Points on a hilly landscape, in no order, each with its height.
A ball rolls from a point to the lowest of its 2 nearest points, and stops where none of them is lower. Distance is the straight distance between rows; heights are no part of it.
(38) height 4.65: [130 139  90 122 141 102 132 167 161 128 120  96 139 114 138 154  86 115
 109 113 121 162  81 149 108 114 133  86 125 177 116 156 149 113 118 136
 144 123  81 155  83 148 138 129 104 143 121]
(209) height 3.91: [118 132 128 147 147  99  96 140  82 140 123 124 131 120  70 132 115 124
 166 118 143 183 130 151 108 147 114 123 115 136 180 134 119 117 129 166
 169 131 125 152 122 149 157 123 101 126 135]
(1237) height 6.95: [150 148 142 171 128 105 101 104 124 147 167 113 140 117 125  94 134  98
 152 121 143 143 162 124 100 145 138 184  88 117 148 142 140 107 141 133
 106 127 134  88 165 134 150 147 106  90 122]
(197) height 2.21: [109 135 177 124 145 133  97 105 171 131 135 136 117 120 126 132 123 133
  62 125 156 147 131 160 134 139 135 164 154 128 124 124 134 138 158  76
  74 136 123 172 166 162 146 109 145 112 129]
(66) height 5.26: [107 124 111 118 147 104 191 105 148 103 162 149 102 129 176 193  92 125
  84 110 118 150  85 101  94 102 156  91 152 105  91 122 121 143 142 194
 194 200 109 108  89  80  99 114  87 129  88]
(1217) height 2.78: [111 107 118 160 131 125  94 115 115 155 117 147 107 153  79 112 201 144
 200 116 131 159 195 120  97 163 142 130 102  95 145 140 125 110 156 118
 160 100 142 104 129 115 134 106 100 110 106]
(1301) height 5.13: [ 78 129 133  88  85 121 180 153 137 115 159 146 117 107 179 178  54  99
  96 100 135 112  74 131  93 128 114  78 131 142 137 123  94  97 174 144
 123 126 142 135  97 127  84 114  83 144 117]
(579) height 4.83: [ 98 132 160 153 126  81  59 143 191 169 158 122  70 111 189 111 140  99
 197 156 154 123 144  93 149 179 204 168 129 103 131  87  91 168 147 191
 104 103 181  47 170 174 141 191 106 170 192]
(707) height 4.61: [117  93 148 150 161 125 133 101 162 134 130 160  83 144 148 142 191 154
 109 103 132 108 138  99 129 132 163 117 156  81 149 115 124 125 157 179
 134 189 132 114 153 138 127 148 124 179 143]
(1334) height 3.12: [122 141 151 166 138 122  62 104 105 145 129 111 135 102 104 100 116  98
 205 173 120 216 157 116 157 191 111 202 145 142 176 142 146 146 115 112
 120  88 112 189 162 184 173 182  99 144 132]
(1124) height 3.62: [179 120  61  33 103 163 199 157 112  60  84 113 163 136 166 170 103 141
 106 142 137  86 108 149 101  67 110  81 160 174  50 130 146 157  77  99
 110  97 150 177 120  91  76  78 179  95 163]
(328) height 5.31: [160 114  80  83  92 142 161 143  36 121 114 161 142 145 148 146 110 132
 115 107 116  76 133  96  79  85 110 109 145 141 102 100 135  88 116 125
 176 147 168 111  64  32  80 107 153  94 111]
(210) height 3.72: [130 116  99 128 144 137 116 169  58 118 107 101 157 125  72 131 102 126
 159 107 127 126  95 153 105 118 114 138 131 160 175 145 146 109 109 130
 174 134 114 173  93 133 137 120 135 118 125]
(169) height 4.31: [ 95 113 139 158  94 124  66 135 181 166 127 104 102 128 119 102 144 145
 176 126 135 133 120 120 130 169 169 158 102  88 136 138 142 135 137 112
  81  73  96 104 137 174 147 144  98 126 125]
(124) height 4.14: [122 158 109 112  70 148 105 178  92 130  85 105 138 137  59  94 118 142
 177 166 112 145 104 139 140 162  75 136 129 147 142 181 133 123  94  76
 145  51 129 177  89 151  93 106 151 104 113]
(662) height 2.61: [110 150 173 130 118 109  90 138 191 160 142 133  85 104 131 129 110 126
  69 145 139 156  88 126 176 129 135 134 119 119 124 104 124 147 123  96
  97 114 107 153 154 181 153 141 131 156 145]
(585) height 4.63: [201 117 128  94 118 176 156 113  96  94 140 132 151 136  94 124  99 147
 115 151 164 130 157 160 147  96 122 135 123 154  99 105 147 141  77  68
 107 144 153 205 133  69 126  66 195 104 101]
(245) height 3.80: [139  88 106 121 161 144 137 121 110 122 120 135 131 129 114 134 161 146
 111 106 106 128 147 121 120  84 136  91 120 138 127 103 146 118 128 138
 161 138  91 146  98  92 154 124 124 137 128]
(1116) height 1.71: [ 87 109 153 177  89  83 127 130 166 144 128 133 130 125 135  90 162 156
 138 110 129  67 138 154 131 153 127 120  97  79  74 148 141 141 120 145
 106 100 119  20 182 132  93 171  79 147 109]
(252) height 2.10: [148 112  90 159 124 148 109 117 136 134  83 132 122 143  37 111 191 160
 181 146 104 166 152 119 140 140 114 112  81 122 141 160 140 145 111  94
 161  90 127 154 119 111 131  84 120 115 103]
(735) height 2.77: [148 141 123 135  86 147 168 117 184 114  91 100 136 139  94  75 146 191
 109 142 120  66  86 126 145 117 123 133 102 105  92 189 126 134  98  92
  93 113 114  87 130 138  88  90 161  86 115]
(216) height 2.72: [113 132 168 102 132 151 114 107 109 113 118 127 150 132 117 112  89 136
  68 166 143 185 136 144 140 147  92 159 180 154 133 119 135 151 126  60
  77 110  97 223 136 162 159 103 148 124 121]
(6) height 6.09: [155 140  73  92 101 163 173 155  76  97 100 102 189 150 107 124 129 143
 139 140 123  58 128 124 147  81  90 161 141 155  59 144 124 128  77  71
 122 132 157 127 104  69  85  59 231  61 126]
(1380) height 3.37: [ 93 106 130 139 143 105 121 127  90 134 135 146 122 151 100 127 155 141
 145  88 115 127 161 129  84 136 132 119 111 126 158 121 106 102 161 160
 167 139 117 111  95 114 136 110 105 124 131]
(542) height 4.42: [103 113 145 147  93 121  82 127  85 153 146 114 117 125 128  65 113 123
 186 124 115  80 141 125 106 189 162 199 122  89 187 161  90 111 170 113
  68 105 117  77 123 158 137 119 117 115 136]
(117) height 0.16: [150 112 127  96 150 126 129 136  55 126 128 154  99 131 124 160  74 120
  96 115 144 182 107 112 110 127 120  93 172 125 181  84 109 121 123 151
 165 167 141 189 110 135 167 117 115 149 145]
(697) height 6.83: [141 127 135 121 154 161 141 108 109 107 122 112 174 114 105  81 153 121
 116 163 100 145 164 116 166  83 100 152 124 160 121 133 149 131  98 106
 114 103  69 179 136 138 161 147 149 127 152]
(749) height 3.73: [137 131 149 152 118 148  88 112 118 134 123 101 112 116  87 102 108 124
 138 151 136 155  96  99 138 148 132 200 143 101 179 134 141 131 117  98
 118 130 107 179 145 177 142 118 146 123 107]
(1184) height 4.94: [124 114 167 142 114 145 105 117  78 137 141 127 121 167 139  69 144 127
 183 121 131  91 171 101  87 185 154 195 160  98 206 147  91  95 167 110
 105 138 161 112 122 142 138 112 158  99 132]
(82) height 3.98: [161  98  75  51 107 172 123 172   8 109 105 119 155 122 111 134  63  95
 115 129 120 107  93 125 117 109 106 138 167 172 142 112 137 136  97  67
 137 119 148 226  88  95 128  86 181 107 146]
(1181) height 2.34: [ 99 111 129 148 117 119 116 143 131 148 124 103 118  98 118  83 137 127
 153 120 102  68  92  96 133 127 146 155 101  98 130 151 148 107 119 166
 136 106  80  80 140 157  99 186  96 155 139]
(777) height 7.89: [144 116 117 140 116 161  86 130  39 108 114 106 134 152  65 112 132  93
 213 132 120 131 147 141 128 168 103 180 139 122 201 137 110 125 113  64
 166 129 178 189 121 101 131  89 160 115  81]
(144) height 5.62: [152 121 123  86 111 149 168 142  83  80 145 119 188 161 167 181 102 146
 127 112 166  90 164 181 111  87  94 113 140 152  77  89 140 117 114 108
 109 132 156 119 124  45 110  97 180  85 108]
(1082) height 4.36: [ 93 122 109 139 109 105 119 169 166 133 145  94 121  97 171 144  57 104
 128 100 107 129  63 118 122 124 155 121 124 165 155 161 116 102 154 142
 114 121  73 130 100 161 128 145  91 162 133]
(110) height 1.27: [180 105  91  92 141 131 145 154  20 123 128 140 137 104 142 150  35 103
 122 134 147 155 100 140  89 108 124  75 160 170 181 116 124 120 120 150
 161 147 130 177  71 119 148 121 112 128 158]
(728) height 2.95: [115 154 125 121 133 111 164 169 119 129 135 143 115 112 168 169  57 103
 142 145 124 162  83 130  98 128 129  84 151 150 168 135  92 104 122 214
 194 155 132 126  75 157 113 142  85 165 145]
(357) height 5.08: [109 110 113 156 133  95  59 136 154 174 126 119  71 107 125 119 157 114
 192 137 146 139 125  74 128 175 198 152  95  67 117  95 111 154 130 207
 133 110 146  57 167 166 131 168  74 156 156]
(859) height 1.08: [ 59 120 167 151 105 118 171 136 198 131 150 128 143 110 151 125 141 115
 120 100 108  69 114 150 149 131 124 102 103 115  95 155 131 126 147 143
 107 106 107  79 152 133  92 168  83 175 107]
(434) height 2.38: [143 117  87 101 120 126 139 140  33 128 114 158 139 110 139 136  60 117
 137 128 103 127 129 139  73 111 120 100 120 186 180 135  94  83 161 137
 152 139 141 144  43 104 119 103 106 119 153]
(667) height 4.72: [170 101 102 175 175 171 163  91 184 111 109 135 176 144 139 152 175 176
 145 131 109 116 157 123 165  74 125 124 123 132 127 129 144 132 111 146
 115 144 104  89 139 119 141 153 159 141 144]
(489) height 6.07: [107 112 141 170 106  80 161  96 168 123 143 150 140 159 173 134 137 161
 110  90 132  91 106 119 103 153 143  84 124  85  61 165 146 140 142 172
 164 193 122  37 129  80  88 156  59 137  83]
(1197) height 6.44: [164 138 112 128 115 193 184 121  83  97  95 119 198 153  77  98 129 149
 157 195 116  92 166 144 173  89  76 163 136 169 106 146 109 142  64  55
 131 108 139 151 118  78 105  62 214  88 107]
(140) height 0.90: [ 87  75 167 140  70  81  96 122 135 158 157 148  73 102 151  80 108 125
 136 116 140  59 131 137 126 172 177 134 121  94 161 109 118 140 139 148
  79 110 129  67 164 168 123 157  90 172 144]
(1042) height 5.66: [ 80 133 143 135 106  91 190 119 190 126 178 154 112 122 193 167 110 118
 100 107 134 117  79 109 120 137 156  89 120  99  88 142 117 145 151 185
 163 181 130  77 113  91  95 145  62 162  82]
(816) height 3.08: [104 148 107 132 101 117 117 160 115 152 107 129 118 146  56  91 179 150
 155 127 115  93 143 136 139 152  95 121  96  86 100 166 114 116 140  97
 131  80 132  69 110 121  88  86 131  95  99]
(1244) height 6.46: [157 100 106 175 143 107 132  87 147 141 145 110 142 146 151 114 168 142
 135  82 127  91 170 100 107 126 174 130 101 111  91 134 165 121 123 151
 114 180 116  61 149  83 140 158 111 108 116]
(865) height 6.74: [152 187 141 141 148  93 114 129 120 148 176 115 139 107 154 126  87  88
  98 145 151 172 121 151 123 132 130 140 105 142 144 120 135 116 134 156
 126 159 137 113 143 146 163 148 129 119 130]
(149) height 4.79: [110 164  89  78  83 165 132 164  56 123  84 101 177 151  89 101  96 111
 150 174 109 112 129 130 140 135  55 153 164 173  97 149 124 133  79  72
 118  91 149 198  90 139  93  84 197  87 141]
(86) height 4.92: [141 127  99  89 148 124 153 155 136 103 133 112 138 131 136 203  74 124
  87 113 153 171  98 173 108 106 120  53 152 157  99 118 140 153 123 139
 143 149 115 181  97 128 135  94 118 132 118]
(1371) height 4.09: [ 91 102  98 130 145 119 135 119 137 157 109 143 102 102 101 101 159 122
  97 115  81 139 123  79 125 100 136  98  92 135  91 108 132 123 122 155
 168 115  76 132 113 139 126 144  74 148 163]
(676) height 4.32: [126 125 189 119 136 121 116 110 108 135 131 155  94 142 147 109 154 140
 139 124 158 155 161 108 114 153 130 138 180 116 203 101 114  90 158 143
 135 151 167 158 136 164 164 157 136 139 154]
(610) height 3.51: [ 96 172 138 147 187  97  94 144 174 165 145 138 105 112 201 170 129  50
 102 119 100 175 160 120 126 164 169 112 113 160  96  80  93 153 167 173
 142 152 162  92 169 145 175 177 105 169 161]
(1394) height 3.49: [144 103  91  49 125 187 145 181  37  76 117 105 167 126 147 142  90 105
 133 139 123  87 133 163 124  76  90 123 185 181 108 102 132 138 104  90
 120  89 103 179  73 102 128  97 173 124 144]
(532) height 0.91: [110 105 175 139 115 126 119  91 192 162 161 144 101 141 185 109 145 131
  97 103 141  94 157 140  96 169 179 131 136  99 132 129 140 117 165 113
  67 151 142  88 158 145 130 153 128 120 123]
(681) height 6.66: [152  99  82 136 119 114 152 101 167 135 112  98 120 133 135 104 155 159
  97  83 102  80 115  96 117 116 169  89 100 112  80 157 170 119 111 118
 118 151  85  87 100 103 117 131 122 115 105]
(226) height 2.37: [114 136 141 111 106 155 155 125 114 108 133 123 150 157 126 123 130 141
  92 110 122  75 132 136 119 104  92 137 154 114 120 127 131 102 147 106
  94 124 114 123 119 120  99 116 171 116 115]
(858) height 3.53: [155 164 138 108 171 148 134 119  92 131 137 119 158 125 124 133  86  88
 109 175 149 178 144 169 178 120  93  99 184 131 134 119 154 166 100 148
 117 132 106 181 122 166 175 170 148 156 149]
(982) height 2.59: [178  98  91 174 151 156 100 105 155 145 107 122 138 131  81 127 175 134
 176 147 118 194 168 118 161 119 140 112  95 157 131 126 170 158  81 114
 148 132 116 175 131 116 175 133 130 143 126]
(973) height 4.16: [ 98 105 100 129 136 104 171 144  84 124 119 135 138 128 146 130 127 136
 143  86 100  70  85 106  71 109 137 109 137 138 129 164 119  95 149 178
 196 160 111  79  74  89  64 135  94 142 107]
(996) height 4.17: [148 154 139 135 151 151 156 115 151 118 108 149 136 147 109 181 139 157
  99 144 153 158 131 166 149 107  85  86 143 111 144 102 126 135 121 164
 132 144 149 149 130 145 131 137 146 132 127]
(686) height 1.63: [ 99  99 146 114 115 113 125 122 126 138 152 142 108 142 128 123 136 131
  75  65 121  67 142 146 111 156 146 116 140 104 112 137 124 119 178 107
  86 153 116 117 135 123 110 108 139 140 113]
(799) height 0.25: [ 89 147 182 162 154 138 168 123 173  97 153 140 177 156 182 139 158 131
 124 108 134 100 147 149 130 115  94 127 152 118 122 144 120 117 162 154
 114 140 121  81 165 119 110 183 114 153 120]
(165) height 5.22: [134 111 104  66 123 157 174 157 112  61 145 107 164 157 181 212  76 113
 125 102 153 121 136 185  86  99 113  66 166 160 110 104 134 139 132 130
 119 123 142 169 111  85 117 101 128 118 117]
(709) height 4.05: [142 109 139 159 148 156  94  94 127 145 113 122 103 111  94 105 173 127
 132 133 119 135 125  82 157 132 152 174 130  92 163 120 157 126 125 126
 124 143 117 151 166 168 151 161 138 146 144]
(1061) height 7.12: [143 120 142 154 129 132 100  87 130 149 151 137 139 124 111  79 163  96
 123 120 124 138 205 126 125 122 135 166 109 147 122 124 151 114 141  63
  96 116 132 147 159 112 155 123 141 105 122]
(1051) height 3.69: [ 71 139 105 107  69  86 121 171 118 151 123 120 110 133  98 120 121 140
 134 100 123  79  99 155 112 159 110 113  96 105  92 142 108 112 147 115
 130  88 137  62  79 125  73  75 119 104  99]
(598) height 4.19: [ 99 177 151  97 147 119 201 158 147  92 191 148 126 125 214 207  88  64
  96 140 147 170  85 135 121 137 117  69 143 128 122 125  88 151 158 188
 172 161 166 115 128 105 130 139  76 171  95]
(769) height 3.97: [211  99  78  57 131 157 182 139 129  60 113 118 127 131 147 155 118 172
  82 138 144 104 100 132 127  62 139  70 136 162  82 124 145 149  91 101
 127 125 110 165  88  66 110  83 156 100 123]
(1162) height 4.56: [ 90 119 170 164 128 105  44 143 176 159 148 105 100 117 161 108 116 123
 203 138 145 149 133 106 125 184 186 193 135 114 167 125 105 144 152 152
  78  92 121  95 163 203 156 172  89 141 169]
(633) height 6.68: [143 123 145 151 138 189 164  81  98 105 111 130 190 136  88  71 158 140
 150 194 107 122 200 127 180  92  88 168 136 158 123 139 124 136  88  61
 118  95  93 165 129 107 143 103 180 112 116]
(74) height 1.51: [ 93 157 184 155 147 105  73 102 178 162 125 142  86  92 148 114 168 117
 131 171 155 150 147 134 174 148 155 206 174 108 136 111 130 135 150 136
  96 125 147 127 197 184 155 168 131 127 158]
(924) height 5.99: [174 113 169 113 154 149 160 112 112  65 169 131 163 155 195 161 127 159
 110 123 181  98 166 157 115  76 127 145 163 132 107  88 127 132 135 132
  96 173 127 119 141  54 145 131 161 111 111]
(944) height 4.87: [138 156  82 134 147 101 116 145 201 153 134  96  99 105 164 157 115  98
  84 118  95 163  89 104 141 116 168  96 103 144  80 128 145 138 119 149
 135 152  88 119 120 141 164 139 106 148 127]
(544) height 3.70: [ 95 166 189 142 123 123 138 129 134 119 106 148 133 148 109 156 148 164
 136 135 165 136 146 175 130 140  77 119 150 105 155 100 115 108 144 147
 136 111 176 126 152 157 105 143 134 115 124]
(258) height 2.96: [109 139 151 128  95 134 109 138 177 136 102 116 102 112 102 103 135 161
 108 153 113 139  85 102 170 115 117 113 110 130 138 123 139 130 111 121
 116  89  89 155 118 183 127 154 131 151 143]
(1311) height 2.40: [136 136  99  81  93 164 150 146  66 106  74 107 159 151 118 191  77 126
 129 117 140 103 111 134  92 110  99 117 171 122 129 106 155 118  89 142
 137 120 157 189 142 121  90 109 168 101 158]
(404) height 2.98: [107 115  93  71 122 149 151 171  82  89 114 108 145 136 130 141 123 112
 102  95 104  78 104 133 114  95  94 119 162 151 121 133 120 114 150 101
 120 117 109 167  83 125 105  98 162 133 126]
(927) height 3.07: [ 69 145 195 150  99 121 116 133 129 131 122 129 123 137 109 116 146 172
 174 135 149  89 144 155 149 145  94 162 146  87 157 130 111 105 150 137
 115  73 126  82 152 170 102 154 125 124 122]
(170) height 5.75: [176 116  55  70 106 136 166 173  55 108  93 117 157 127 129 148 131 140
 132 114 125  58 105 122 112  75 122 128 137 171  57 118 141 115  80  84
 164 136 173 132  70  38  73  79 205  71 116]
(1260) height 3.19: [112 133 117 133 120 161 110 139  78 116 105  72 165 132  84 118 102 133
 138 121 118 106  86 124 117 127 125 195 152 126 161 153 145 121 115  97
 132 129 106 170 112 144 121  91 169  95 113]
(978) height 3.31: [129 138 127 109 103 128 121 120  45 136 135 153 130 109 120  95  87 111
 127 130 107 123 133 114 109 133  94 130 113 147 194 127 109  62 161 112
 124 115 124 138  87 136 136 147 122 124 143]
(554) height 3.16: [121 153 154  80 142 154 152 127 117 108 140 113 173 126 128 132  74 112
  66 165 155 162 123 190 140 118  80  92 158 149 114 122 140 156 106 101
  92  99 117 191 123 166 141 133 143 118 138]
(995) height 3.50: [119 136 137 111  92 129  94 160  91 138  95 117 123 100  80  80 107 139
 138 162 102 169  88 106 152 152  90 130 126 159 171 153 149 124 100  93
 143  69  91 195  91 172 137 160 118 141 135]
(731) height 4.24: [ 77 148 117 149 115  89 144 124 172 142 128 125 134 138 122 133 135 161
 121  89 121 126 123 160  96 136 134  85  80 117  75 143 135 109 128 131
 151 108 126  58  95 107 102 105  75  91  89]
(770) height 2.94: [156 156 105 155 158 135  81 108 149 177 132 144 114 127 122 142 151  93
 136 166 118 214 172 112 162 148 139 113 107 139 119 102 162 144 105 148
 150 140 141 144 142 151 181 170 134 160 145]
(690) height 7.29: [133 109 113 143 124 139  96 130 105 131 144 118 141 148  90  99 167 119
 161  94 121 108 192 146 146 129 129 172 115 150 114 134 126 126 136  56
 100 137 126 141 120  78 152  64 176  97  95]
(1004) height 1.96: [173 126 114 123 134 116 144  91 151 120 133 153 123 137  62 121 154 173
  82 115 140 149 147 136 129 103 129 102  68 142  85 129 148 135 105 104
 141 148 146 151 126  74 115  64 144  96 101]
(4) height 4.46: [149 144 121 153 158 153 152 102 227 130  97 150 141 132 132 170 162 162
 102 158 110 158 112 151 177 108 103  86 110 126 128 125 119 150 119 156
 114 120 130 107 135 161 135 154 145 154 141]
(583) height 7.56: [145 138  87 120 100 140  93 155  54 126 149 103 145 153  86 116 120 101
 189 104 131  99 153 141 116 142 112 177 125 142 146 138 111 109 123  74
 127 139 167 137  90  84 125  61 185  86  85]
(524) height 4.62: [ 54 110 126 152 132  94 146 141 168 156 156 137 110  90 163 133 102  78
 146  92  87 120 119  90 122 136 155 109  92 149 111 127  97 115 154 204
 143 128  96  81 130 143 114 181  41 187 146]
(963) height 1.78: [170 156 143 141 172 133 108  84 208 147 126 163 104 108 115 123 165 139
  57 148 139 159 142 139 168 123 142 159 114 129 104 133 147 156 129  97
  86 151 145 151 191 141 148 111 162 119 133]
(957) height 1.74: [106 158 175 161 124  88 109 156 126 132 159 108 115 109 149 106 107 126
 169 135 137 100  83 114 140 129 132 175 125  98 171 137 110 111 124 204
 139 134 114  63 150 166 111 183 102 160 144]
(441) height 1.97: [142 172 154 123 147  90 155 156 134 124 158 135 106 151 196 145 100 117
 129 141 126 155  99  87 107 158 135 105 134 124 168 113  80 120 135 233
 197 196 151  84  99 136 138 145 113 167 150]
(839) height 1.00: [101 175 182 156 165 121 128 107 192 139 144 141 129 121 187 144 158 112
  96 150 142 123 131 144 162 124 124 165 149 107 113 110 127 142 150 153
 104 153 134  87 187 162 129 183 137 151 143]
(1087) height 8.62: [ 92 104 143 135 119 140 120 121 133 140  76 150 101 129  60  94 201 175
 120 110  88  67 135 123 177 137 106 132 130  90 131 145 110 138 140  99
 102  99 104 122 151 163 106 120 159 149 138]
(44) height 0.85: [102 179 171 158 139  56 128 170 148 132 179 131 108 116 183 135  98 100
 144 120 133 129  85 121 134 152 136 141 107 130 145 120  79 131 150 222
 167 169 142  51 143 145 129 159  90 182 146]
(1088) height 1.52: [162 109  94 166 115 138 119 101 184 142  84 128 108 122  51  81 207 170
 153 146 107 142 129  94 151 132 146 114  49 102 102 164 136 159 105 111
 122  88 119 106 164 132 123 106 108 112 128]
(1141) height 2.02: [122 154 170 146 127  99  55 105 162 167 135 153  68  95 158 102 160  89
 185 197 162 209 160 122 154 186 158 206 161 122 168 122 132 136 163 122
 125 124 188 143 185 179 174 175 113 113 168]
(194) height 2.60: [131 132 158 160 135 123  71  86 141 145 123 133 102 113 113  98 176 110
 226 187 147 205 175 121 143 181 134 199 160 104 181 145 141 129 151 108
 129  88 158 168 184 167 149 165 108 121 123]
(1232) height 2.39: [109 131 150 160  93 108 116 145 126 145 115 127 115 130  90  91 167 173
 165 142 154  84 134 144 143 144 119 140  96  49 119 156 139 128 137 127
 111  64 128  42 158 132  88 133 110 116  97]
(185) height 0.20: [ 93 111 187 139 122  76 102 113 172 168 172 159  86 105 191 107 106 101
 108 105 139 109 132 125 114 168 175 134 122 118 166 108  83 126 174 147
  86 155 155  85 162 166 145 158  83 158 166]
(115) height 4.53: [115 150 130 157 146  98 111 116 213 147 118 118 133 127 121 147 163 138
 108 102 127 146 135 163 119 134 149 101  79 118  94 132 146 134 126 126
 117 125 132  87 141 135 142 121  90 100 112]
(826) height 5.12: [150 153  87 106 149  86 152 135 159 134 167 123  94 119 194 187  66  88
  62 128 117 172  79 112 112 120 175  75 127 135 102 124 115 129 135 164
 164 187 112 101  92 114 145 120 105 135  99]
(147) height 8.48: [ 96 100 135 133 105 129  73 140  93 149  86 120  90 106  38  76 183 151
 162 123  94  90 109  99 171 165 124 160 107  78 153 151 124 145 130  91
 133  73 109 137 141 158 123 132 129 139 125]
(665) height 3.79: [ 75 157 159 128 168 114 144 147 196 131 168 144 121 110 185 195 123  73
  93 119 125 166 113 156 130 135 136  76 121 132 120 113  98 144 161 159
 144 149 139 120 142 137 156 149  82 175 122]
(628) height 4.75: [130 109 106 104 111 136 192 132 100  90 128 148 125 144 153 169 119 143
  96 101 123  88 100 101  83  92 120  88 154 119 107 122 132 110 143 160
 168 160 123 120  95  70  73 114 114 128  99]
(886) height 6.50: [157 169 143 121 166  95 156 133 126  93 186 116 177 148 196 170  95  97
  96 123 160 143 123 162 104 106 115 103 134 144 116 118 135 125 137 167
 137 175 140  97 123  91 144 158 117 123 114]
(1289) height 8.16: [134  90 114 151 125 154  65 106  65 121 108 112 109 139  69  88 168 107
 218 135  98 157 121  97 128 174 135 168 116  93 223 148 134 128 131  66
 173  99 152 183 128 122 136 135 111 147  88]
(947) height 3.14: [143 131  92  56  95 186 151 135 110  80  86 126 166 171 128 183  90 143
  96 120 120  92 128 139 127 105  93 117 162 142  80 106 128 143  97  88
  86 102 156 198 143 106  99  58 207  91 158]
(733) height 3.24: [102 146 120 158 159 111  56 127 177 193 120 139  89 112 146 156 157  87
 144 134 122 208 164  96 133 173 166 127 105 153 111  76 115 143 143 159
 136 126 166 117 159 172 167 182  95 151 168]
(183) height 3.90: [107 122 115 139  92 137  88 144 133 146 126  94 121 141 141 113  89 137
 159 101 109 106 103 123  95 157 155 151 124 126 175 156 121  99 155 112
  94 111  98 112  90 158 138 118 115 117 122]
(274) height 4.41: [182  84 102  69 118 153 128 141  41 106 145 128 129 112 100 138  73 116
 122 116 153 128 127 142 119 100 131 117 124 168 133  90 150 130  98  83
 141 149 133 209  99  63 142  75 168 117 116]
(261) height 5.25: [168  76 108 180 134 161 152  76 163 142  96 153 144 145  89  80 205 174
 144 133  94  94 203 110 167 125 127 148 103 134 112 164 132 144 119  59
  83 100 135  70 165 108 119 106 176 109 140]
(639) height 2.97: [125 141 142 160 122  83  47 140 166 174 124 140  49  99  92 133 126 130
 122 146 158 195  95 116 168 163 155 151 115 108 146 104 133 157 127 117
 127 114 131 144 166 168 165 123 109 146 124]
(1009) height 6.94: [162 142 130  96 165 135 164 124 135  87 155 116 160 112 149 103 134 110
  65 146 122 125 126 129 144  61  95 122 122 150  95 130 162 132 119 122
 110 116  77 137 141 119 140 148 133 125 147]
(459) height 1.32: [121 134 126  89 105 128 137 137  38 122  92 140 114 135  90 167  69 132
 114 103 158 144  91 124  98 133 100 109 154 113 162  83 113 108 115 157
 168 142 175 190 131 138 112 102 138 117 148]
(1361) height 4.66: [137 151 113  68 118 143 194 152 120  89 172 143 132 114 214 201  47  67
  92 138 145 156  87 144  90 114 104  52 164 145 133 124 115 126 139 161
 143 120 161 145 100 127 107 143  74 144 122]
(513) height 4.35: [ 67  95 126 150 138 110 142  90 159 166 136 160 102 115 148 116 149 106
  99  92  86 135 156  85 111 130 150 101  98 118  77  86 115 141 146 187
 150 138 104  82 139 132 111 158  54 168 149]
(565) height 4.33: [144 114 127 175 175 138 105  88 155 157 120 135 111 143 140 130 219 136
 167 144 139 144 172  79 148 132 161 154 139 104 140 113 144 125 134 174
 137 167 155  97 176 144 140 184 146 153 176]
(141) height 4.91: [141 123 170 111 125 151 134 132  61 105 136 135 136 172 145 118 112 131
 148 101 145  99 160 117  76 144 121 160 170 128 197 101  84  93 153 135
 119 157 175 148 115 118 139 116 159 112 147]
(128) height 1.42: [159 142 120 113 151  96 129 127 142 129 140 139 107 106  73 134 128 137
  54 122 142 178  99 125 135 110 135 112  82 135  91 123 142 137 110 122
 148 164 114 166 143 123 144  84 128 122 128]
(198) height 4.98: [152  81 112 164 149 156 167 101 161 130 102 166 160 163 112 133 197 187
 125 101 104  93 190 126 152  94 115  90 105 131 114 138 127 132 133  96
 115 121 122  69 128  88 124 112 155 120 131]
(621) height 3.58: [103 124 105 131 145 100 155 147 112 144 118 145 114  83 150 133  92 125
 141 128 105 129  70 106  90 104 143 121 135 144 159 153 118  83 125 200
 201 133  95  98  71 138  78 163  78 164 125]
(1251) height 2.08: [140 137 134 144  92 147 115 111 197 127  95 102 119 133  77  57 165 176
 134 167 114 124 113 102 157 139 140 146  75 123 113 187 127 158 100  72
  85  85 102 134 151 152 132  94 140  94 132]
(352) height 8.32: [139  87 122 157 119 153  73 107 115 127 103 106 102 107  58  64 193 104
 200 149  97 131 117  84 147 168 149 188  95  64 166 164 142 151 130  64
 136  71 124 159 180 134 117 128 111 137 102]
(872) height 1.44: [153 171 136 127 186 129 105 100 185 154 127 156 101 104 169 149 163  85
  55 155 111 162 156 126 180 120 140 144 125 133  81  96 143 158 146 124
 101 144 148 122 196 141 169 167 162 154 161]
(754) height 6.25: [145 110 137 140 160 111 149 121 140  97 172 101 174 143 184 139 134 133
 131  81 135  93 165 147 100  93 147 137 124 148  98 125 144 113 139 137
 109 169 101  90 126  63 154 147 126 113 112]
(286) height 3.06: [139 164 118 115 115 121 182 132 188 104  98 110 156 132 121 135 124 171
  86 133 138 114  78 161 132 100  97  85 101 144  83 158 139 120 102 124
 122 120 135 112 119 129  86 108 136 100 120]
(111) height 2.55: [174 140 110 130 141 102 178  99 173  97 123 140 161 150 134 170 134 184
  74 110 150 126 114 148 125  89 116  81 102 131  62 130 146 132 107 130
 135 160 143  90 112  58 102 104 133  86  93]
(1119) height 4.28: [224 106 105  82 136 187 172 125 129  75 120 119 164 127 129 150  90 160
 106 173 165 124 129 173 154  78 126 102 149 155  97 114 149 180  62 109
  94 133 108 182 112  82 148  82 179 103 132]
(388) height 3.92: [160 145 163 120 174 130 115 104  92 136 151 144 128 140 146 127 125 102
 132 159 164 187 177 141 145 130 122 144 186 136 177 100 128 138 125 145
 124 164 144 174 139 154 196 172 146 153 153]

For each start below, name the point where the ball stops.
(1361) | (1088)
(141) | (799)
(274) | (185)
(697) | (44)
(585) | (117)
(1237) | (183)
(1244) | (183)
